Points, in no order, along strands that fork and pass close to each other.
In the rows, 128 means zero.
Points whose rows are less than 127 apart are linked; no others are. Some points are linked to none.
(1723): [130 177  95  75 138 196 161 115  97 151 135 107  66 127 121 114 100 125
 223 118 134 124 137 154 118  98 131 157 142  62 103 192 142]
(1134): [153  78 130 133 115 106 116 118 148 154 106 147 154  91 112 145 127 166
 103 149 121 140 135 110 168 145 114 104  88 134 117 119 106]
(551): [106 141 127 124 188  91 100 135  99 124  88 159 161 113 116 115 132  85
 151  84 131 145 118 128  78 132 214 118 112 104 130  71 104]
(1588): [177 112 141  82  46 166 138  84 135  96 178 125 162 129 111 129 154 144
  88 132 173 107 129 110 155 148 104 149 112 129 109 177 113]
(233): [ 90 154 154 164 101 118 129 134 137 164 103 169  94  93 132 159 187 152
 186 119 168 101 153 118  75  75  99 186 145 131 108  93 185]
(1732): [ 72 136 195 201 107 109  95 157 142 107 113 116 165 179 186 175 165 139
  92 118 160 133 140 150 176 129 102 130 174 151 101  99 129]
(784): [121 177 114 115 147 162 112 126  56 104 136 109 124 204 175 145 109  86
 126 108 156 119 118 133 125  94 146 139 191 110 114 150 112]
(228): [119 127 144  86 134 133 149 106  76  70 150  76 178 138 119 137  79  71
 103 142 116 148  96 117 148 148 143  93 107  98 101 125 114]
(1399): [166 123 106 113 125 157 172 133 157 108 148  77 125 152 153 146 123 132
 127 138 112 107 125 123  85 112 114 130 183 137 141 140 151]
(330): [203 115  90  94  81 157 136  86 153  97 202 108 137 119 100 117 110 127
  93 136 146 120 131 141 162 156 139 149 102 145  95 175 105]
(1501): [108 153 153  91 127 126  91 119  51 125 126 166 142 123 110 121 121  81
  79  99 116 126 106  88 178 120 162  75  83 122 133 142 133]
(496): [ 98 155  98 153 132 104 108 130 128 140  94 147 105  78  99  99 111 118
 101 132  60 149 105 130 173 163 159  98  75 137 201 112 122]
(1067): [120  75 166 140 124 107 166 130 161 144  99 132 162  85 118 154 139 156
 167 144 185 138 150 127 103 129 112 145 129  93  64  80 115]
(1707): [103 162  97 143 142  68  88 143 112 124  94 155 110  62  92 111 155 117
 121 140  84 115 125 110  99 112 162  99 101 154 213  67 156]
(1171): [119  85 180 155 111  63 131 129 161 133  88 135 155  96 123 160 159 168
 150 149 168 106 151  80  98 111 109 136 141 127  92  53 157]
(1123): [101  75 173 174  99  66 122 126 147  85 108  90 154  72 118 130 177 156
 112 187 132 106 139 101  99 139 123 131 142 140 176  77 183]
(1716): [ 63 158 146 116 154  92 128 121  67 134  81 134 143  90  96 109 105  82
 150 116  99 146 109 109 141 139 180  94  73 117 130  74 138]
(1768): [154  98 118 143 156  97  86 137 132  91 147 115 180 173 126 119 152 120
  55 140  98 122  89 124 118 154 170 107 134 164 165 106 100]
(247): [122 104  90 157 205 124 107 149 175 169  79 181 122 128 143 117 101 132
 150  90  97 170 120 117 139 150 152 133 151 140 141 122  83]
(1002): [113 178 141 129 100 142 130 113  54  75 151 101 127 161 151 148 114  65
  84 121 136 128 107 136 192 127 123 120 140 128 134 164 125]
(875): [175 119 114  69 116 102 123 126 134 182 143 173 139 123  73 110 122 154
 117 116 114  97 135  75 110 102 125  98  67 136 121 176 136]
(1106): [122 166  86  89 160 162 143  81 100 115 128 120  57  78  94 104  94 116
 218 142 106 179 110 173 125 131 134 125 111  76 140 155 117]
(1289): [142  90 135 106 151  79 122 162 138 158 114 157 118 130 109 146 130 144
 112 138  96 116 147  54  81 101 135 103 132 153 151  99 151]
(937): [168 104 162 130 139  92  82 151 171 160 129 176 164 218 151 126 151 153
 111 100 177 120 154  84 132 125 140 139 151 164  92 157  95]
(151): [152 143 142 117  78  97  74 113 133 156 138 175 125 145 116  97 180 158
  87  95 144 101 164 120 136 123 125 138 116 171 144 179 122]
(135): [ 92 142 159 112 114 132 153 135  78 160 118 116 104 115 116 131  59  99
 150 155 111 153 119 106 193 117  83  79  94  98 118 140 152]
(1037): [164 106 114 124  98 114 151 127 173 102 162  60 118 134 135 124 142 168
 109 173  96  95 127 127  79 111  92 139 176 165 158 140 169]
(279): [ 45 125 182 125 113 124 161 155 121 139 112 119  86  76 103 172 128 104
 165 158 120 112 147  91  93  82  92 106 131 132 145  73 204]
(48): [120  65 149 138 142  90 129 138 152  98 134  80 206 178 127 168 106 129
  93 142 146 155 114 123 117 151 138  86 129 114  59  93 127]
(1614): [103  98 145 201 112 118 118 134 185 184  84 167  90  90 155 150 150 172
 179 165 147 135 166 138 164 110  45 144 112 138 114  98 151]
(1222): [160 141  56  76 155 182 189 132 170  95 144  56  83 147 142 130  80 114
 188 135 118 140 132 145  95 118 131 137 161 109 103 161 118]
(1193): [129 105 128 101 131  93 128 115 112 117 112 112 144  64  82 112 118 129
 111 144 109 113 122 101  86 123 163  93 112 109 128  85 134]
(1808): [119 106 141 146 178  95 113 158 141 155 107 180 158 177 151 146 130 119
 114  95 132 132 126  92 121 111 141 111 140 149 119 101 109]
(396): [123  95 144 174 107  68 107 134 150 133  83 129 130  81 127 138 172 177
 140 157 135 107 155 136 101 143 116 152 128 127 146  77 157]
(832): [132 188  91 110 111 164  99 101  73 115 161 147  92  72  83  84 138 117
  88 128  92 125 105 164 153 128 140 125  80 126 174 161 150]
(873): [137  72 165 120 130  80 133 159 162 123 133 112 156 175 139 149 132 151
  74 148 135  93 142  69  93 118 101 104 176 173 122 118 148]
(203): [ 94 152 156 144 116 158 151 156 115 117 110 121 108 126 173 162 153 125
 175 129 167 117 148 145  90 130  96 159 156 124 120  93 173]
(553): [ 95  86 194 155  71  93 135 118 117  88 134 100 174  93 117 147 177 103
  98 167 145 119 132 122 123 142 111 127 141 131 144  81 155]
(420): [ 81 116 147 173 111 171 177 153 141 101 143  95 120 158 188 186 137 114
 152 166 151 134 134 151 105 124  72 175 146 140 137 106 141]
(1752): [122 154 108 142 148 121 110 134  94 108 150 151 141 157 160 110 145 101
  68 109 110 122 108 134 162 137 146 120 148 168 192 145 101]
(705): [157 125 109  89 127 170 163 109 105 127 150 118 125 161 145 146  75 124
 127 132 127 139 131 133 168 107  85 109 125  91  80 185 103]
(1759): [119 151 105 198 177 145 125 150 145 156 112 141  70 135 167 124 120 132
 159 126  79 175 124 190 192 152 110 138 121 131 174 134 105]
(1485): [101 149 141 131  92 129 121 136 135 131 134 120  86  82 139 132 183 160
 152 142 144  81 149 125  60  73 122 173 159 152 143  98 210]
(1739): [182  83 123 113 124 132 114 105 134 135 142 138 168 115  93 122 113 161
  93 137 124 143 140 126 164 177 137 124  81 101  71 119  97]
(1494): [166 140 117  66 114 125 139 124 115 154 165 148 114 145  97 111 129 145
 111 111 140  73 132  83  85  80 132 101 119 143 132 174 152]
(574): [146 113  87 137 122 101 102 124 153 108 124 104  83  40  95  82 150 146
 128 178  89 120 124 153  79 126 153 144 113 119 187 103 162]
(1199): [167  78 161 112  39 135 122  99 163 126 176 107 155 157 125 139 141 177
  75 143 168 110 157 108 140 140  83 140 137 158 113 184 110]
(325): [197 102 115 119 127 135 107 106 148 182 121 172 149 115  86  85 125 173
 122 113 120 132 135 120 191 180 126 136  55 118  67 144  93]
(401): [171  92 100 100 167 112 112 146 141 176 121 160 152 127  86  90 125 138
 133 102 126 123 127  65  92 142 184 124 114 149 112 148 101]
(308): [147 157  77  77 178 173 181 148 159 100 104  91  79 139 128  95  98 111
 213 115 121 129 124 173  95 156 164 144 162  85 104 141  90]
(646): [ 93 182 113 159 128 109  98 141 120 137 102 144  89  96 126 122 165 103
 144 127 106  97 130 140 103  78 135 128 133 141 196  89 175]
(700): [187 116 123 129  80 130  91 105 160 167 149 171 120  95 100 106 144 200
  91 120 131 125 138 159 196 172  93 157  65 126 107 166  97]
(668): [149  95 163 130 164 112  88 144 147 177 127 195 164 203 130 138 120 136
  76 105 140 140 133  79 151 110 137  92 123 171 103 157  98]
(1569): [113 147 125 154 163  79  87 126 124 131  60 181 151  97 110 111 162 125
 195  68 133 152 126 120  72 123 196 158 121 114 135  68  97]
(1530): [130  72 158 176 113  82  90 136 178 113 121 103 162 166 135 130 148 152
  60 164 106 152 132 122 162 156 116 107 143 147 153 124 132]
(311): [131  87 115 121 191 105 123 129 170 200  70 204 125 119 119 127 116 148
 167  80  87 149 142  84 122 108 141 111 124 125 113 125 101]
(1695): [126  79 142 150 170 102  39 139 140 151 121 207 179 140 101 105 121 117
  90  95 122 165 117  66 140 151 178 118 118 154 105 122 101]
(1377): [168 201  86  96 127 169  98 119  87 130 159 143  99 117 116  70 140 114
 115  98  97  96 118 141 110 107 166 131  92 131 170 190 143]
(1736): [125 176 152 112 104 174 147 127 112 124 165 112 133 188 177 156 129 136
 119 102 168  90 159 133 124  94  91 155 180 132 110 180 139]
(637): [122 127 118 162 120 153 175 117 117  77 139  87 129  95 134 144 139 103
 168 163 149 148 115 177  93 144 139 180 157 104 151  99 112]
(1146): [127  94 156 189 124 122 125 129 150 101 127 110 167 152 174 153 165 141
 115 117 172 133 127 148 159 145 116 139 154 119 104 101 112]
(1122): [142 136 132  55 133 117 143 124 155 192 113 183 104  74  85 140 121 170
 174 127 125 130 160  94 103  88  79  88  78  84  93 138 154]
(1577): [147 119 129 177 109 146 102 114 125 139 137 152 136 136 151 127 128 150
  82 114 118 169 128 160 213 164 112 139 109 106 100 146  92]
(1046): [184  81 106 108 116 119 144 127 182 111 160  77 157 148 117 109 123 144
 133 145 141 117 123 116 107 163 136 132 136 133 101 145  96]
(1361): [ 73 122 197 140  78  92 121 138 110 107 136 104 172 144 134 143 154 111
  68 132 138 125 126  90 149 135 131  97 145 139 137 103 152]
(913): [124 128  85  62 169 152 176 161 150 121  88 113 106 135 123 104 101 129
 198 125 136 119 135 133  57 138 164 102 156  95  79 101 120]
(834): [148 112 136 162 100 151 140  93 134 144 139 128 120  73 121 134 143 155
 143 149 152 118 124 164 146 114  83 166 104 109 124 123 123]
(1032): [151 112  99 114 119  86 116 126 192 177  89 152 113  80  94 102 148 196
 158 137 105 113 149 115  99 112 135 135 120 106 128 103 158]
(1008): [ 54 124 193 129 121 116 147 152  85 118 108  86 184 129 134 149 100  49
 152 134 160 158  99  93 131 149 143  97 138 114 110  64 155]
(1242): [ 88 160 165 147  98 191 154 119 113 117 147 124  93 166 190 174 118 104
 153 162 150 126 141 145 168  97  38 164 144 135 129 173 145]
(733): [153 117 131 139  76 118 133 105 146  96 179  74 138 120 125 138 157 144
  90 154 126 103 130 141 121 137 103 139 160 144 156 154 118]
(159): [180  57 144 119  98  89 138 137 173 111 130  94 184 161 122 124 154 161
  91 153 144  93 134  91 105 154 120 117 151 145  95 148 127]
(647): [150 192 104 140 109 163 139 108 116 134 177 140  82 142 169 126 122 130
 122 103 141 137 144 180 173 100  89 156 152 135 143 198 117]
(54): [101 153 105 137 141 173 162 115  91 122 140 100  44  97 124 119  73  90
 216 164 110 190  94 176 164 147 112 120 122  92 135 163 112]
(866): [131 174 101 166 139 148 117 108  75  81 126  99 132 104 140 114 147 105
 120 109 115 137 113 187 134 163 150 178 118 115 150 114 100]
(802): [173 144 140 116  70 133  81 113 141 137 167 123 128 161 145 108 155 161
  71 111 138  87 150 147 131 131 121 159 137 186 150 185 103]
(1284): [174 142  96 103 112 137 114 114 131 141 149 151 103 132 109 105 129 147
 111 113  87  88 129 133 108  96 136 117 126 153 174 186 132]
(201): [146 119 134 169 153  82  37 127 134 141 112 204 190 137 121 103 169 135
 122  82 131 154 128 105 138 155 191 152 121 129 122 106  98]
(1433): [133 101 119  82 126  90 108 120 101 130 134 153 154  74  52  93 125 132
  83 143  84 119 116  86 119 154 171  73  72 132 137  78 115]
(726): [ 84 206 136 130 114 151 125 140  98 116 140 136  68 137 188 123 153 126
 123 121 135  81 165 145  90  64 114 144 150 154 152 134 187]
(1484): [114 126 121 170 115 134 153 105 120  63 161  83 174 137 134 151 134  97
 143 168 169 164  95 181 137 172 130 179 116  98 137 106  91]
(184): [ 75 129 178 149 103 105 146 121 108 146 102 145 117  72 120 164 158 126
 186 134 164 106 137 110 107  91  90 136 114 119 120  78 172]
(312): [183 100  48  86 149 158 190 128 175 100 149  68 137 142 112 120  88 137
 160 141 130 141 128 138  97 145 140 122 135 113  96 154  91]
(1578): [118 122 172  85  64 162 170 122 151 117 167 133 144 111 120 154 171 146
 159 146 192  75 145 126  80  72 103 166 129 104 101 160 164]
(660): [134 135  89 140 181 133 105 145 114 160 124 173 135 142 160 106 134 100
 106  84 103 127 121 105 131 128 142 121 141 164 178 160  98]
(1229): [117 131 163  90  89 194 193 144 131 114 166 106 116 118 143 187 126 136
 161 170 162  73 130 113  86  75  77 166 156 124  95 148 180]
(1004): [163  97 115  91 173 129 123 114 159 199  91 176 139 118  99 107  96 146
 141 114 111 158 135 109 119 145 144 117 101 107  86 142  94]
(1796): [121  90 138 107 155  93  84 139 122 144 144 190 170 143  81 117 117 103
  51 114 114 135 112  50 141 134 167  82  96 192 129 126 104]
(588): [114 108 133  94 157 173 189 136 120 111 120  88 110 126 142 163  70 109
 153 153 124 128 128 125 112 110  82  95 144 115 105 130 155]
(916): [172 143 114  44 126 135 119 103 136 182 122 171 116  81  65 108 100 175
 146 108 117 123 122  98 116 114 119  80  45 114 104 151 128]
(1163): [130 103 151 108 120  81 130 123 168 184  93 162 115  57  72 136 139 176
 163 145 118 130 158  80 110  87 102 111  82  91  98 100 141]
(1539): [ 92 132 152 205 106 144 123 119 139 169  98 173  72 115 155 161 174 176
 189 117 158 145 170 159 147 114  46 185 115 127 110 104 168]
(380): [104 178 139 157 144 145 139 154  90 132 121 122  89 161 176 143 117  91
 137 115 100 131 128 153 164 118 123 116 144 126 152 134 138]
(24): [ 87 179 142 165 115 125 118 119  91 146  98 138 122 103 118 111  95 109
 114 118  83 173  99 138 210 172 140 107  78 116 165 111 134]
(105): [134 123  89 152 145 109 114 124 160 143  99 120  85  45  97  91 139 172
 157 145  96 150 133 188  85 159 134 138 109 102 176  81 141]
(1730): [175 134  99  97  61 127  90 100 150 134 177 127 111  77  80  72 163 182
 109 133 136  71 138 139 117 120 129 146  90 156 148 152 147]
(1027): [ 98 111 188 115 109  84 147 150 149 118 142  99 153 169 150 163 130 113
  66 139 120 100 122  72 137 117 102  72 153 164 145 115 140]
(929): [122  80 145 136 175  87 104 157 146 126 115 132 200 191 149 161 121 115
 116 124 141 153 118  81 114 126 163  98 153 131  84  76 114]
(1277): [100 147 136 110 140 109 118 122  84 118  99 141 116  52  94  95 127 110
 170 128 115 137 120 136  83 137 168  97  91 113 158  81 142]
(1001): [116 143 132 116 110 140 137 119 102  92 159  85 172 214 174 169 143 119
  82 108 182 105 130 135 121 107 100 137 191 142 109 131 136]
(12): [112 150  96  91 196 147 109 157 105 139 104 154 166 235 154 135 118  93
 162  70 174 137 111 124  95 114 196 144 170 110  95 139 116]
(1605): [142 121  94  99 145 124 164 161 162 129 109  90 136 112  99  98 151 146
 183 133 152  86 148 127  70 133 173 131 154 110  96 111 124]
(777): [142 116 120 140  88 123 140 112 126 112 148 127 146  88 125 126 172 146
 122 127 159  99 144 153 110 124 119 157 146 116 145 129 130]
(674): [ 87 167 146 118 130 120 142 150 107 135 104 134  80  83 105 135 137 116
 164 133 101 110 134 116  74  73 128 106 118 138 150  95 193]
(414): [110 127 104 167 140 142 137 126 159 132  96 118  86  79 131  92 138 157
 210 124 133 153 136 193  81 157 141 159 143 116 142  94 128]
(1073): [183  83 169 125  80  98  91 117 173 159 141 135 159 188 138 121 172 181
  95 110 185 107 163 103 146 139 105 134 134 163  89 171 116]
(246): [137 130  90 162 211 137 120 148 137 170  97 171 107 132 147 116  98 131
 124 114  72 168 113 162 174 173 148 126 123 124 177 160  78]
(634): [ 93  94 170 131 139 103 165 138 126 106 119  81 166 148 128 169 107  94
 127 144 154 139 118 110 131 138 119  91 140 108  86  68 137]
(1147): [101 126 137 142 148 167 177 125  94 126 128  94  87 120 127 159  88 101
 187 159 113 167 126 165 135 133 107 123 127 110 124 127 150]
(761): [ 72 115 169 193  89 155 159 144 124 150 102 144  83 110 187 178 166 129
 194 137 176 134 154 173 113 119  77 183 117 131 132  89 170]
(1386): [110 131 146  92 154 162 166 126 127 178 109 124  91 136 129 148  71 139
 146 148  89 143 131 117 177  88  92  81  94 100 123 176 143]
(721): [119 166 121 147 135 149 140 121 128 132 140 128  83 107 157 127 114 128
 135 140 108 128 141 170 162 106  93 126 128 136 162 155 146]
(56): [126 138 129 162 162 129 120 157 146 144 105 135 138 198 188 146 129 136
 115 106 136 120 152 138 121 120 131 149 168 142 122 119 113]
(253): [147 117  92  86 152 181 180 146 183 166 122 125  87 113 134 136  92 160
 202 135 130 131 151 137 116 110 107 131 114  88  56 166 131]
(643): [116  68 159 167 112 140 157 105 155 144 121 126 130  62 112 163 131 138
 197 161 135 148 136 168 137 144  92 165  94 103 133  88 116]
(1210): [119  98 152 158 117 142 127 112 129  76 154 104 187 132 140 141 152 123
 101 135 166 165 108 158 178 179 128 141 122 104 104  96  94]
(1589): [107 168 131 162 127 142 139 127  99  86 168  90 120 213 184 148 113  84
  86 119 123 166 111 160 184 136 113 134 173 148 138 160 109]
(1137): [141 114 126  99 144 163 175 146 146 115 120  95 145 151 150 155 102 136
 158 125 156 106 126 110  83 109 104 138 162 115  79 128 138]
(1302): [ 78 118 170  96 109 129 167 116  70 111 133  86 154 128 105 135  75  71
 120 154 116 149  99  97 182 125 111  87 109  95 106 142 146]
(656): [104 143 153  90  91 148 162 129  93 129 128 138 141  92 109 139 157 131
 187 145 198  76 136 111  70  85 134 176 119  95  93 113 172]
(497): [126 156 116 123 122 143 151  98  80  66 147  93 141  95 116 111 102  76
 126 140 111 155 114 156 145 159 145 126 117 107 142 118 121]
(470): [134 113 116 172 119  95 105 117 122  71 153  67 142 141 137 109 143 120
  47 133  75 141 106 151 155 171 149 116 142 166 185 108 113]
(1567): [133 173  98 116 105 156 134  88  79  93 175 119  73  94 127 131 119  82
  85 148  94 129 120 160 171 118 130 104 112 131 170 183 146]
(271): [ 99 133 146 131 177 106 121 121 105 120  76 141 152 116 109 114 130  96
 182  99 162 176 120 151 100 142 177 101 128  80  68  68 117]
(362): [169 102 132 178  68 127 109  92 156 132 165 148 127  92 129 122 141 172
  82 150 122 150 134 168 206 166  94 169 103 132 135 149 101]
(1045): [144 139 120  92 119 119  94 104  95 151 111 175 140  59  70  99 139 151
 102 119 106 122 127 117 137 156 163 121  61 114 118 101 120]
(1216): [138 165 110 231 143 135 127 136 135 112 121 117  75 129 179 127 136 140
 117 120 105 154 128 197 171 148 118 170 156 140 180 123  99]
(1339): [147 104  83 102 194 152 147 132 166 119 110 107 137 181 140 122  60 114
 130 129 125 185 103 156 129 157 143 117 140 101 102 137  66]
(931): [152 166  82  86 131 176 136 112 117 134 134 113  86  83  89  96 105 127
 179 126 108 136 113 147 108 106 141 143 102  77 126 170 148]
(893): [109 171 105 140 186 149 107 163 101 104 128 136 149 241 179 144 109  94
 120  82 165 156 113 138 156 115 163 148 167 100 103 135 110]
(750): [183 128 120  85  79 120 106 104 113 104 167 108 135 111  94  86 159 140
  83 118 133  79 106 112 114 149 154 144 115 161 134 146 123]
(966): [156  96  95 112 141  93  93 131 104 116 131 138 186 145 107  90 135 114
  65 117 122 121 114  99  91 167 204 130 120 157 130  98  92]
(1300): [180 149  97 125  96 170 129  90 137 121 184 128  99 116 124 113 118 130
  90 136 127 122 134 152 168 137  93 146 117 135 141 194 107]
(728): [ 97 195 127 155 100 140  97  98  77 119 132 140 105  79 105 106 132 116
 112 114 116 134 109 158 184 138 117 119  77 108 164 134 143]
(591): [101 112 117 139 115 123 147 122 149  62 139  73 176 191 159 170 171 118
  94 136 160 116 115 137 111 137 110 141 202 131 128  99 134]
(1467): [120 176 152 111  83 138 112 125 100 111 178 120 105 155 156 126 143 135
  63 116 136  94 150 148 139 102  90 123 137 180 165 175 131]
(1593): [108 167 159 100 125  82 105 124  70 147 120 181 145 130 125 131 147 113
 109  74 127 107 136  90 134 105 147  92 120 136 154 133 147]
(629): [ 87 157 167 127  79 101 131 144 105 141 141 119 122 130 146 136  96 107
  72 143  79 115 116 113 183 123 114  74 131 164 187 132 154]
(1029): [121  99 150  98 124 151 189 129 167 120 134  96 154  89 130 156 133 144
 182 167 172 105 132 127  86 122 114 148 149  94  88 116 130]
(1330): [137 133 102 134 120 127 107 119 149 107 143  93  95  63 105 102 164 144
 151 159 137 101 131 151  71 100 134 165 149 139 169  98 188]
(1005): [ 86 138 131 168 125 156 154 138 133  81 123  66 118 193 188 175 139 106
 127 127 142 118 117 151  83 121  92 164 192 146 130  96 132]
(657): [156 132 110 118  90 140  85  89 123 139 145 135 122  61  66  86 142 170
 113 145 118 126 122 148 136 150 137 146  69 113 138 124 124]
(1026): [116 153 104 159 111 121 138 115 109  50 151  84 134 117 110 121 126  89
  96 159  91 132  90 160 147 162 161 116 134 155 179 103 126]
(1727): [144  96 136 167 103  98 122 123 170  85 142  76 146 166 164 137 147 162
  62 151 118 124 137 145 132 145  87 138 176 167 155 143 109]
(353): [129 145 105  82 134 203 184 111 148 154 127 106  61 109 122 122  81 138
 234 160 137 144 125 166 113 112  89 164 144  91  95 172 137]
(1770): [ 93 187 145 129 108 131 104 137  53 106 165 130 113 171 160 120 133  95
  69  92 123 106 133 138 179 123 124 123 135 174 176 187 124]
(1517): [177  98  89 116 139  97 100 159 162 158 134 158 140 143  85  77 167 149
 129  92 141  81 146  57  98 126 172 146 134 190 145 165 115]
(1093): [119 153 127 108 138 147  84 117  63 125 143 156 152 165 130 123 105  78
  91 101 121 156 100  99 198 151 167  88  99  99  87 161 100]
(1326): [133 165 159 140 115 115  75 114  96 164 128 205 141 150 151 134 163 133
  96  75 143 115 158 111 159 112 137 119 118 146 127 157 122]
(106): [107 146 126 182 140  69  70 137 133 150  75 160  96  76 109 104 160 133
 129 121  76 149 130 127 140 155 151 126  93 144 205  74 121]
(285): [133 155  86  98 172 160 135 149 157 181  99 163  78 128 129 122 110 149
 179  94  95 127 133 133 116 101 124 127 128 112 135 157 130]
(250): [129  97 134 157 154 135 136 130 133 141 108 126 140 129 146 134  97 121
 114 117 113 164 107 157 184 153 134 122 104  96  98 110 104]
(74): [155 172  94 187 133 137 110 123 123 124 137 120  95 107 158  92 148 129
 114 109 116 119 126 179 134 151 145 183 142 132 188 125 118]
(1309): [161 129  81 129 128 134 104 165 167 143 155 119 122 174 122  68 143 143
 101 107 139  81 146  97  96 131 151 156 145 197 155 189 103]
(1257): [111 117 125 122 187 124 122 155 120 112 153 132 170 201 125 137  90  71
  80 112 100 168  76 101 143 140 169  66 138 161 154 135 116]
(770): [194 117  86 111 104  93  86 136 114  97 154 103 159 134  87  85 147 124
  78 127 129  94 120 115  76 166 197 137 127 157 162 140 111]
(658): [122 149  86 116 134 128 137 152 175 160  85 130  98  84 114 111 141 161
 195 130 135  93 151 120  67 103 153 151 135  94 114 114 154]
(954): [163 117 106 165 129 131 120 146 167 121 139 101 137 218 184 127 152 148
  81 116 123 108 144 153 128 135 106 149 179 168 150 141 103]
(1398): [ 91  80 151 182 118 141 153 140 178 152  97 134  86  83 130 168 131 162
 192 179 130 151 145 144 137 123  79 150 122 130 123  73 159]
(616): [ 57 139 183 117 153  88 135 153  99 134  74 130 147 117 103 131  90  49
 157 110 123 162 120  92 136 125 166  71 122 117 101  63 147]
(683): [111 111 166 113 146 102 101 160 114 153 139 153 181 179 103 134 105  77
  73 115 107 154  97  66 178 130 153  64 123 156 127 141 133]
(1792): [104 153 134 112 190 115 109 144 104 140  84 186 142 183 132 149 113  73
 175  60 161 149 127  96  93  92 186 138 158 107  79 101 103]
(1572): [153 123 115  84 132 157 142  92  74 123 147 135 132 163 117 133  74  98
  79 124 115 149 105 102 184 124 123  77  91  99  72 186 101]
(483): [135 122  99 163 132 155 181 122 169  93 133  90  93  98 134 123 122 139
 201 152 136 152 123 202  94 172 121 186 146 106 124 102 112]
(395): [156  51 147 138 127  91 114 131 157 133 124 109 147 125 118 120 119 160
  63 173 100 134 124 100 140 146 113  91 109 163 143 140 133]
(174): [135 116  99 126 194 144 159 145 139 112 125 105 152 189 146 128  76  87
 101 128 104 150  92 132 125 133 148  99 151 134 151 128  91]
(1115): [121  91 133 121 193 144 154 133 121 118 112 120 145 166 139 152  55 109
 150 139 112 187 107 138 163 146 117  92 134  88  69 120  88]
(1513): [109 174 115 108 166 159 151 157  69 106 111 116  93 179 167 150  96  85
 154 125 113 128 120 132 108 105 131 119 167 116 129 131 137]
(1233): [151 145 116  93 139 169 156 124 119 144 136 149  79 160 149 144  77 138
 140 130 111 112 145 115 140  88  90 108 119 123 117 198 137]
(1119): [100 153 141 109  91 175 157 125 126 113 165 119 100 146 181 163 122 130
 130 152 144  90 133 137  98  79  69 159 159 153 119 169 168]
(13): [113 108 137 116 191  96 131 137 139 147  69 188 156 148 131 117 116 118
 192  76 152 158 126 117 108 127 162 128 143  84  62  75  95]

A fork is a point with three links, a tip a point with one. Leave the first point through the second and follow the links. Name the first fork or tip that comes.
(873); (159) -> (832)
(1517); (401) -> (497)
(380); (1513) -> (1569)
(1163); (1032) -> (1137)

A fork is a point with three links. Follow the links from the first point to the second and name the forks in between, in order.
(1002); (1517) -> (1770) > (497)
(1792); (634) -> (1808)
(201); (353) -> (1727) > (733) > (1137)
(1577); (1513) -> (1727) > (1808)
(1163); (1106) -> (1137)
(1001); (1106) -> (733) > (1137)
(553); (1768) -> (1137) > (733) > (1727) > (1808)

Follow the links from the first point to the second, and from the first to the third. Name the last point that the two ways share.
(1513); (48); (1005) -> (1808)
(1106); (634); (1614) -> (733)
(1119); (1730); (253) -> (733)
(721); (1029); (1193) -> (1808)
(1199); (1147); (1577) -> (1727)
(1147); (1796); (48) -> (1727)
(311); (660); (48) -> (497)
(1093); (929); (1216) -> (497)
(913); (1277); (253) -> (1137)
